The views of a scene show one set of named points, each view turned or mirrored, and shifted as a whole, with a little noise and some points left out.
(in the rows, 128 means zero)

Scene 1
View 1
Z497: [142 118 154 132 138 136 142  96 102 107 151 111 136 152 115 109 116 119
 106 147 126 106 180 126 138 148 123  90  93 164 137 166 135 126 121 113
 120 119 140 133 190 101 166 125 131 107  97  93 114 128 111 100 119 124
  79 133 113 122 106 118 137 154 138 154 167 162 129]
Z884: [100 144 161 128  80 115 130 135 154 138  83 161 132 136  95  88 120 122
  88 156 142 154 158 119 185 133 127  98 117 125 140 168 125 145 131  91
 137 132 101 123 148 139 166 101  91 125 106 189 127 175  29 144 156 164
  47 102 194  94  85 116  76 106 145 134 142 137 123]
Z410: [125 140 161 128 120 123 136 118 124 125 119 137 136 148 111  77 124 126
 101 149 130 123 163 129 149 132 132  96 105 144 138 159 133 128 120 112
 124 120 111 133 165 113 165 114 103 121 102 145 126 154  71 121 128 151
  68 106 151 104 104 115 116 141 138 154 150 160 137]
Z733: [125 155 160 120 115 121 139 119 121 129 111 144 141 141 122  79 125 121
 103 146 142 117 170 143 156 128 138 115 134 130 149 149 135 125 115 128
 141 116 106 135 158 111 145 109  84 126 114 160 127 161  73 119 147 153
  74 111 170 104 109 143 106 120 135 158 146 149 136]
Z881: [119 140 137 112 132 129 125 113 106 140 120 122 120 140 161  39 154 109
 123 139  91 122 194 161 130 127 163  92 114  98 151 148 135 102  98 156
 147 116 114 135 152  95 179 132 116 139  79 132 109 161  84 136 120 136
 108 112 126 111 116 101 170 149 137 203 138 144 121]
Z574: [113 124 144 117  91 142 137  97 128 123 115 137 134 109 134 139 118 104
  98 150 145 143 200 129 192 144 130 122 144 115 164 161 132 132 125 102
 164 131 140 121 178 145 154 109 130 114  96 134 110 158  88 130 169 129
  85 159 172 138  85 145 104 105 148 144 155 111 111]
Z844: [108  98 134 135 115 134 136 103 121 134 118 122 104 139 125 101 127 110
 104 151  87 141 188 124 153 143 143  65  82 125 141 183 119 126 118  95
 136 128 139 110 176 127 203 124 152 118  60 110  99 142  74 143 128 121
  84 131 122 105  75  77 143 157 162 164 159 141 118]
Z184: [153 144 177 158 128 119 166 108 120 108 132 138 161 141  79 144  87 134
  84 147 184  93 134 112 163 133 118 117 108 195 139 163 133 150 131  88
 125 111 126 132 190 122 131  91  79 108 122 142 144 125  93  85 147 149
  51 109 173 102  99 160  60 126 135 115 172 170 161]
Z578: [145 176 169  96 127 124 124 119 109 113 136 135 161 150 135  54 135 120
 115 141 159  99 181 153 147 132 128 140 153 136 152 125 148 119 109 162
 129 112 106 151 155  83 125 120  71 124 138 154 132 170  94 100 135 162
  82 117 159 133 147 168 125 112 109 170 142 153 130]
Z649: [135  93 128 157 149 138 169  82  88 130 133 107 108 129 140 139 111 102
 108 139  91 101 181 133 135 143 165  73  87 133 154 176 115 115 104  94
 160 107 165 112 202 126 189 116 155 117  47  83  97 109 112 111 140  88
 112 140 110  98  69 105 148 166 176 169 171 150 139]
Z558: [120 123 140 133 112 143 134  99 123 120 124 126 127 109 139 134 123 103
 100 149 142 132 184 131 177 132 143 106 110 126 157 165 132 134 126 113
 161 131 134 126 179 136 163 113 133 122  84 120 118 144  98 123 145 127
  91 144 158 130  95 127 121 129 143 156 156 129 127]
Z452: [124 145 164 120 101 127 130 115 132 124 116 141 143 137 111  98 121 119
 102 149 148 132 176 126 170 138 121 112 126 142 146 155 138 135 125 114
 133 125 117 132 165 116 149 110 103 112 117 149 121 159  74 123 146 152
  64 127 167 119 104 137 104 114 134 145 150 140 121]
Z815: [125 142 133 134 155 123 136 111  98 139 115 118 114 131 171  44 148 110
 115 133  94 106 177 165 120 114 186  94 100  97 153 146 128  99  93 159
 161 109 116 134 154 103 176 128 107 154  66 133 120 151  90 130 125 128
 122  98 130  92 112 104 168 162 144 209 140 154 146]
Z368: [161 150 160 124 153 136 137 100  92 104 160 112 156 143 138  90 126 116
 112 141 151  81 175 152 131 133 138 125 119 159 149 138 149 119 109 151
 132 107 129 148 182  85 134 123 100 119 118 106 128 136 131  83 119 136
  96 126 127 133 135 157 141 139 118 174 158 166 144]
Z712: [112 137 139 123 101 135 133 102 126 129 105 136 130 102 152 118 133  97
 100 143 143 135 190 143 183 129 152 124 138 102 164 154 132 129 118 122
 176 131 130 122 167 142 155 107 123 132  85 149 120 163  85 134 164 131
  98 144 178 128  95 139 110 111 144 163 147 115 119]
Z343: [122 160 159 128 112 125 125 123 135 120 113 141 147 114 136  88 134 117
  96 146 167 123 158 142 173 115 151 127 117 129 149 144 142 135 127 134
 157 133 101 139 152 125 141 110  84 137 110 169 146 166  77 125 138 160
  81 105 188 115 122 144 101 117 120 164 143 144 147]
View 2
Z844: [107 164 115 114 119 165 103 126 122 144 122 124 138 154 148 120 144 183
 150  69 147 141 146 130 114 119 167 138 109  97 111  99  87 112 167 139
 145  98  73 114 108 157  99 124 176 146 185 164  87 133 140 150 181 137
 142 111  90  64 116 154 134 144 160 124  98 100 149]
Z558: [111 149 120  92 126 140 117 138 126 131 116 145 130 150 131 110 138 166
 148 120 134 130 158 174  94 123 148 145 127 105 115 136 106 135 151 150
 115  78 108 127 121 142 112 144 145 137 140 146 119 127 124 148 175 130
 165  77 119  93 137 124 127 126 157 123  88 116 149]
Z497: [110 148 107 123 143 167 115 112 117 106 122 144 133 169 104 123 129 172
 125  80  98 111 149 165 113  91 180 141 102 121 112 125 119 115 171 117
 110 101  81 122  96 151 130 131 158 103 153 158  89 152 126 135 171 157
 128  90  95 117 126 123 129 181 148 118 117  91 145]
Z733: [134 107 110 101 121 124 102 116 144 112 118 128 120 146 116  93  96 154
 138 102 137 111 149 170 102 119 156 140 126 140 142 131  96 147 141 198
 109  85 128 120 109 174 116 138 168 121 132 146 117  86 130 138 161 134
 158  91 148 120 157 121 119 152 148 141  73 113  99]
Z574: [110 127 116  77 126 131 108 138 137 144 130 143 114 148 141  87 147 173
 162 129 152 139 159 189  93 122 135 146 135 115 113 126  97 152 143 161
 129  58 111 139 124 144 118 140 151 132 139 142 127 127 120 159 187 109
 185  65 148 102 158 117 113 100 150 108 100 117 146]
Z184: [134 133  87 107 123 191 100 103 133 102 103 126 119 141  77  82 104 155
 160 111  99 107 164 177 125  91 155 111 134 159 125 136 124 144 162 195
  73  72 118 121 105 146 129 144 123  76  87 146 117 100 109 125 147 177
 174  55 143 145 171  90 101 172 134 103  64  73 163]
Z649: [ 94 189 118 113 130 178  96 138 113 141 123 117 142 197 138 139 172 131
 134  86 100 148 151 148 105 119 173 119 101  62  93 107 102 118 187  98
 126 106  92 125  99 160  94 133 140 144 176 154  77 138 126 115 196 168
 155  89  97  79 131 140 129 150 159 139 107  82 170]
Z368: [124 119 117 113 149 119 119 123 127  79 123 156 131 182  88 128 107 134
 101 106  76  88 150 194  92 104 176 152 106 113 132 155 128 136 152 125
  92 104 124 125 101 171 137 145 153  99 129 138 105 123 120 118 169 150
 131  80 120 153 152 105 132 184 146 147 105 114  99]
Z452: [128 113 111 101 122 138 104 110 141 118 122 137 113 135 121  86 105 177
 152  99 146 113 152 172 108 107 151 143 129 149 134 132  99 140 140 192
 114  74 106 124 112 158 123 136 165 112 132 149 118 109 127 152 165 124
 161  84 139 119 151 117 113 146 146 117  86 115 118]
Z343: [135 113 120  91 116 117 121 124 144 107 101 146 124 131 112 100  86 163
 141 125 138 103 159 171  96 130 146 151 137 135 146 152 104 145 132 206
  96  80 140 116 123 162 114 141 155 131 110 143 132  81 130 140 146 129
 163  83 141 113 151 118 127 145 164 143  50 132 106]
Z410: [130 122 108 116 120 148 105 108 134 112 116 128 123 144 116 102  99 175
 143  83 135 109 148 150 113 112 166 139 119 139 137 125  96 130 152 185
 110  94 103 112 102 166 111 127 171 118 143 157 105 101 128 144 157 145
 141 101 121 109 138 128 125 169 152 134  75 107 118]
View 3
Z649: [105 144  94 125 128  96 148  51  83 101 146 122 144 136 121 132 179 163
 208 140  98 145 182 159  99  53 174 134 155 115 114 159 107 112 139 156
 173  98  90 108 137 138 115  95 139 115 106 121 139 150 169 109 121 119
 117 120  70 122 122 122 159 104 130 152 119 122  90]
Z844: [122 134  94 102 106 110 186  64 101 111 132 144 130 133 101 119 180 186
 197 128  99 110 165 154 114  95 149 132 137 101 113 130 131 122 148 144
 175 116  94 108 123 109 119  96 144 127  69 147 118 161 193 112 135 103
 132 126  99 132 149 154 180 126 122 127 105 119  76]
Z712: [143 134 106 119 120 124 131  70 123 130  96 168 120 139  75 164 128 160
 171  67  99 129 153 143 142 113 135 140 120 104 105 114 135 119 128 115
 142 125 129 106 114  99 150 139 139 130 104 160  90 179 161  97 133  98
 145 148 119  91 103 129 135 128 118 156 134 166 116]
Z733: [178 105 125 133 111 148 126  73 108 121  93 155 103 119  75 106 146 146
 147  48 118 151 150 163 117 113 104 137 111  87 102 110 131 131 134 108
 124 118 128  90 139 114 143 148 131 143  96 178  93 142 200 104 141 104
 156 134 119 103 106 140 128 136 114 129 112 158 100]
Z815: [140 139 106 139 144 128 141  60 112  99 126 103  95 111  83 118 145 147
 139 103  86 161 146 212  85 108 145 124 121 106  84 115 123  88 154 131
 152 120 125 131 119 113 137 156 152 111 122 114 123 163 203 111 152 150
 103 128 105 120 126 118 185 161 104 103  78 160  76]
Z184: [206 101 125 159 106 139 113  83  79 110  86 170 114 120  95  89 176 149
 175  57 159 149 190 118 125  54 110 145 112  95 128 131 113 162 116  90
 120 100 120  49 183 148 133 115 110 159 101 187 124 104 190 101 117  89
 190 122 100 138  83 146  76 103 125 164 122 143 112]
Z881: [126 132 118 122 120 133 146  60 110 114 126 130  95 109  73 108 145 142
 149  99  84 147 136 204  93 133 123 115 122  94  95 112 134 104 156 133
 154 124 117 136 115 103 132 147 155 122 108 124 107 155 201 110 165 132
 101 128 114 112 131 133 191 156 102 101  92 158  77]
Z368: [139 122 139 155 106 141  87  71  72 110 117 156  90  95  75  90 145 103
 162  88 132 167 160 178  96 102  99 103 123 103 122 135 121 148 138 101
 138 109 118 111 161 148 130 132 141 146 153 112 132 100 181 102 152 121
 122 112 110 128  81 125 130 129  99 140 124 157 103]
Z578: [163 102 153 142  97 158  95  72  97 125  96 166  78  98  53  88 126 110
 134  41 118 166 137 183 106 139  75 115 105  84 110 112 134 144 141  92
 118 120 130 107 147 123 144 162 135 153 129 155  95 116 195 100 164 108
 137 127 128 102  85 135 130 146  94 124 118 176 105]
Z574: [130 132 112 108 104 119 130  71 111 137 102 186 134 145  81 162 136 156
 191  68 108 121 158 128 153 114 127 141 131 102 118 125 139 136 128 119
 143 121 114  98 121 100 141 121 132 141  92 172  85 166 151  93 129  78
 155 143 117  84  98 140 124 108 120 168 155 155 122]
Z410: [171 110 120 128 105 140 149  74  99 114 106 151 103 119  84  90 167 161
 162  80 123 134 157 160 110 102 111 134 114  92 108 113 131 133 139 113
 142 115 116  90 142 120 130 125 131 141  84 169 107 135 208 109 143 105
 154 123 115 132 126 154 144 137 113 124  99 148  84]
Z884: [204 101 108 112 104 147 172  78 129 130  78 172 113 137  80 114 158 195
 156  44 117 111 152 132 142 111 111 159 102  82 102  88 141 132 127 109
 130 124 125  66 127  91 141 138 122 146  49 223  73 170 210 105 132  79
 191 143 126 115 134 165 127 134 127 131 103 149  98]
Z343: [191 125 119 148 123 146 122  86 120 122  85 167  91 116  63 123 135 151
 139  53 128 137 154 150 133 114 111 134  98  94 105  92 140 129 131  83
 125 128 144  91 135 106 155 153 135 142 111 168 102 153 192 101 141 107
 166 145 136 123  97 143 124 142 105 136 103 172 108]
Z452: [166 109 126 121  93 141 137  74 104 130  95 175 108 125  75 110 151 155
 166  62 121 130 155 146 131 115 102 135 114  91 117 115 137 147 130 104
 133 120 119  86 139 112 135 133 131 150  88 182  91 140 191 100 142  87
 162 132 122 110 108 151 129 127 115 138 124 152 104]
View 4
Z733: [117 125 135 110 101 124 126 169  74 124 105 116 180  93 162 122 145 158
 124 133 168 174 179 129 113 137 163 116 139 129 100 145 165 152 125 128
 127 178 146 123 128 142 145 141 104 134 102 140 149 105 143 102 138  93
 160 191 145 124 133 193 148 107 105  99  79 155 149]
Z649: [138  83 135 175 131 133  59 109 145 132 128 134 171 136 117  96 132 145
 122 156 144 128 153  91 125 121 107 125 123 152  88  73 162 122  91  87
 166 155 120 162  81 121 104 140 146 138  79 137 159  83 127 106 153 107
  98 215  97 102 155 129 105 131 152 129 134 153 165]
Z497: [127  69 152 147 118 162  95 145 110 102 114 127 168 116 125  86 162 160
 137 174 166 144 185 110 129 125 148 123 117 133 103  92 146 134 118 122
 152 167 117 157 122 150 131 153 152 123  96 123 155 100 127  78 136  96
 110 197 127 105 138 154 128 123 120 124 113 130 159]
Z712: [141 153 158 116  96 118 126 149 111 123 110 112 164  92 137 138 130 109
 116 117 145 157 157 135 113 146 159 106 135 149  95 130 152 146 121  82
 128 187 148 138 110 126 128 120 104 150  96 129 142  95 113 118 146 102
 132 179 127 130 143 171 144 116 130  77  71 171 145]
Z881: [110  92 120 164 123 137 131 124 103 137 108 132 171 154 125 143 124 153
 134 142 163 141 165 120  94 129 158 107 148 136  77 140 119 167 126 133
 175 185 146 120 110 160 141 162 110 130  95 169 148  91 149 136 168  93
 112 176 109 147 167 167 124  80  95 100 120 137 137]
Z558: [150 127 164 132 106 137 112 149 122 113 118 111 161 104 129 111 142 120
 122 139 150 147 163 129 125 146 149 114 125 149  98 108 149 134 124  85
 134 172 133 154 114 129 123 126 126 141 100 128 141 101 116 104 149 106
 119 184 124 117 138 154 131 129 131  95  82 156 151]
Z452: [126 118 148 107 100 135 127 170  77 112 105 103 174  84 139 110 147 147
 130 140 166 170 185 135 120 139 169 110 126 132 101 131 169 144 134 119
 117 179 148 138 133 137 145 133 124 132 106 121 142 102 131  98 123  94
 139 181 151 124 121 181 155 124 107 100  74 148 139]
Z410: [121 101 124 128 118 142 121 159  78 119 117 101 175 109 139 103 142 173
 128 154 171 157 185 122 117 137 154 120 123 126  96 125 165 142 137 134
 131 165 146 134 130 136 145 141 118 124 105 144 152 104 153 107 136  96
 135 190 141 122 127 172 139 121  90 116  96 145 144]
Z574: [146 148 176 106  86 118 110 153 119 112 104 109 166  71 124 124 137  93
 122 120 138 158 160 135 125 142 159 100 127 153 103 112 170 133 111  71
 108 190 145 145 108 113 119 113 132 154  92 102 138  90  92 105 116 104
 124 180 136 124 127 163 151 137 150  82  65 171 143]
Z884: [133 149 121  94 107 117 137 179  59 121 109  61 181  77 138 115 119 163
 121 126 161 173 178 142 124 151 165 106 124 138  97 140 206 132 155 117
  84 166 181 124 133  98 147 111 101 141 105 135 138 102 155 133 113 105
 150 178 162 132 102 174 159 141  83 101  65 171 123]
Z368: [116  83 164 136  98 158 110 157 104 106 108 162 169 113 167 102 186 152
 128 162 179 166 194 113 114 129 158 132 132 119 107 119 112 157 107 133
 169 182  99 144 130 192 146 167 130 124 103 136 156 112 126  58 162  84
 148 203 126 108 153 195 134  90 127 110  96 126 182]
Z815: [117 100 111 171 132 125 119 122 110 143 121 139 171 164 146 142 122 165
 121 141 160 140 159 109  91 131 139 126 149 137  77 138 123 161 115 128
 184 168 139 118 101 158 137 158  89 131  95 185 156  94 165 141 190  96
 129 193 104 134 173 167 115  78  99 103 120 142 153]
Z184: [140 121 153  90  95 139  90 194  75  97 120 111 180  62 182  62 186 177
 109 160 175 182 198 118 142 141 136 142 108 122 120 103 201 115 121 124
 101 149 116 159 140 133 140 128 127 132 110 115 158 118 141  52 125  99
 175 229 159  80 106 194 149 152 126 127  66 157 177]
Z578: [103 108 157 107  90 144 145 175  72 113  87 144 173  95 172 131 172 151
 133 137 181 181 193 131  97 133 185 117 145 118 104 161 125 174 118 151
 145 200 129 118 143 185 161 162 108 129 110 133 152 109 134  76 143  81
 165 182 147 131 146 218 157  80  97  90  73 136 157]
Z343: [138 149 146 109  96 127 146 182  82 115 117 107 172  95 170 123 152 143
 116 131 169 172 178 138 113 156 163 121 135 132  97 147 149 147 144 115
 126 171 142 131 137 153 151 128  88 135 114 150 144 120 146 110 161  95
 165 182 141 121 132 194 148 113  98  85  56 158 155]

Which points are out of place in each view (at most two, in the order of its rows)? Write - if all are in place.
view 1 -> -
view 2 -> Z497
view 3 -> -
view 4 -> Z574
